Each row is a point on a landscape with many peaks, with its height.
From any point a climber steps to the highest of the 4 points nearest to it. It stops when none of these is higher. Distance is the straight distance between rows; heights are no part of it.
Piga: [149 198 125 125 139  86 107 124 121 117 184  99 139 147 131 140 117]  (h 654)
ret: [139  69 134 110 123 171 171 133 113 132  95 147  89 113  80 150 109]  (h 213)
tam: [150 108 127 132 130 137 177 141 139 135  92 145 128  82  84 139 101]  (h 226)
vapep: [133  97 125 149 119 126 148 119 147 126 102 145 148 111 141 104 143]  (h 553)
lim: [107  96 130 145 119 122 121 106 144 122 117 137 156 138 182  95 168]  (h 710)
binub: [123  59 122 113 119 181 148 130 115 136  88 140  92 126  97 130 124]  (h 160)
rane: [110  70 107 140 124 165 131 124 138 132  95 136 120 132 138  91 157]  (h 561)
dul: [123 183 117 143 155  91  79 143 120 118 210  97 143 152 122 139 123]  (h 696)
Rak: [178 184 125 121 129 102 173 143 153 123 108 119 129  95 110 128  92]  (h 705)
rin: [158 196 120 120 146  78 117 126 128 110 195  94 128 161 107 146 117]  (h 698)
Liki: [166 154 124 130 132 118 180 144 155 135  94 135 133  78  97 132  98]  (h 133)
zonon: [110 181 128 155 152  92  63 142 118 122 203 112 156 148 144 134 125]  (h 430)
motir: [100 105 155  60  99 209 128 130  88 151  55 148  53 132 133 142 119]  (h 248)
vadid: [147  78 134 119 127 155 180 135 123 135  97 151 106  96  70 160  98]  (h 321)
dele: [130 172 105 143 170  90  91 161 131 106 226  81 151 158 100 134 141]  (h 514)
sori: [ 97  82 122  93 114 210 112 125 105 151  78 134  70 141 117 124 131]  (h 304)
tef: [101  72 107 124 120 192 122 129 125 141  87 133  99 135 121 100 147]  (h 488)
pav: [172 190 123 123 126  90 157 130 144 122 120 122 133 105 126 121 106]  (h 531)
Lef: [120  97 126 151 119 122 134 110 146 119 108 140 152 122 168  98 159]  (h 633)
Zab: [163  93 156 110 120 155 203 144 114 135  96 151  87  87  57 193  82]  (h 200)
dugag: [ 84 109 146 148 118  95  84 107 116 129 151 139 172 156 200 115 161]  (h 462)
ludu: [136 174 141 138 126  88 104 113 125 126 152 126 152 120 160 132 124]  (h 206)
mos: [ 90  83  98 143 126 184 110 123 146 129  93 125 118 144 158  79 175]  (h 500)
Kig: [108  76 138  82 113 202 134 129  96 145  78 135  63 138 113 139 119]  (h 215)
pozas: [ 70 125 149 161 132  86  48 129 105 136 190 134 185 160 182 116 148]  (h 601)
tozot: [100 108 136 151 115  97 104 103 131 123 136 140 166 146 194 106 163]  (h 583)
gaf: [186 202 124 115 128  88 164 132 152 118 125 110 125 113 115 127  96]  (h 440)
Gotiz: [ 82  86 112 116 121 214  98 129 118 149  76 131  89 141 128 102 150]  (h 429)
Kuved: [120  83 119 149 121 142 137 117 147 118  99 142 143 128 152  95 163]  (h 607)
sozig: [140 168 105 134 171  77 122 151 143 106 235  81 155 165  73 140 150]  (h 694)
vimo: [140  95 122 148 125 133 162 127 144 132  95 146 140  98 118 110 127]  (h 499)
zif: [160 144 128 145 125 111 171 133 153 128  97 142 144  81 114 121 111]  (h 275)
fos: [ 97  83 113 151 121 158 117 117 151 123 102 130 136 147 181  83 180]  (h 407)
sotid: [112 168 137 149 137  90  73 123 116 125 181 123 162 140 160 134 128]  (h 672)
bute: [153  86 146 110 127 158 189 136 120 132  96 154  96  88  64 173  92]  (h 234)
nizol: [137 187 129 131 135  86  95 121 123 118 174 115 148 135 146 137 112]  (h 663)
veg: [147 169 131 138 120  96 133 119 137 123 126 137 151 106 155 119 120]  (h 390)
gat: [151 184 115 122 157  79 115 136 132 110 216  82 141 168  84 150 133]  (h 712)
Zug: [121 153 140 143 124  85  98 112 124 125 149 142 165 130 175 125 135]  (h 535)
fedu: [160 201 127 118 134  80 119 117 132 117 165 104 136 137 132 135 111]  (h 627)
balu: [166 116 152 108 133 147 208 152 127 141  90 143  97  73  49 199  74]  (h 183)
pugu: [137  77 123 135 125 150 166 133 135 131  96 149 124  97  94 128 116]  (h 803)
vip: [135 181 106 135 157  86  96 141 127 108 217  84 140 160 102 141 128]  (h 676)
fen: [ 90 148 145 158 134  91  54 129 108 135 186 129 172 139 170 126 138]  (h 730)
momez: [ 82  96 133 151 117 116  90 104 137 121 135 128 167 170 217  95 180]  (h 209)
zivom: [ 73  98 129  90 107 221  94 124 103 159  64 135  76 136 125 124 138]  (h 377)
vik: [171 207 127 113 129  84 134 121 138 113 149 103 132 132 130 131 104]  (h 617)
sel: [101  89 121 151 118 133 114 109 144 121 114 136 153 152 196  90 178]  (h 533)
vad: [ 99 152 142 153 124  83  73 115 116 134 173 132 166 144 176 129 139]  (h 744)
fibe: [166 131 135 133 135 133 197 153 147 141  91 141 120  72  65 161  80]  (h 20)
buzu: [ 86 104 149  65 102 212 116 127  90 160  55 145  59 137 134 140 122]  (h 294)
vup: [175 200 119 103 143  76 133 122 134 110 179  91 127 151 108 142 112]  (h 669)
gaz: [140  78 150  79 107 185 170 136  90 131  82 146  62 128  97 163 104]  (h 166)
boz: [123  68 112 136 123 156 148 129 136 130  93 144 120 122 119 106 143]  (h 504)

Two climbers start at each pair of points below. Name the first point that both come to, or write -.
buzu and vapep => lim
mos and tef => Kuved
Piga and fedu => rin
ludu and zonon => vad
motir and rane => Kuved

Where does a climber stop that starts at each point below?
veg => vad
binub => pugu
nizol => vad
Kig => lim
Zab => pugu
ret => pugu
fibe => pugu
vik => gat
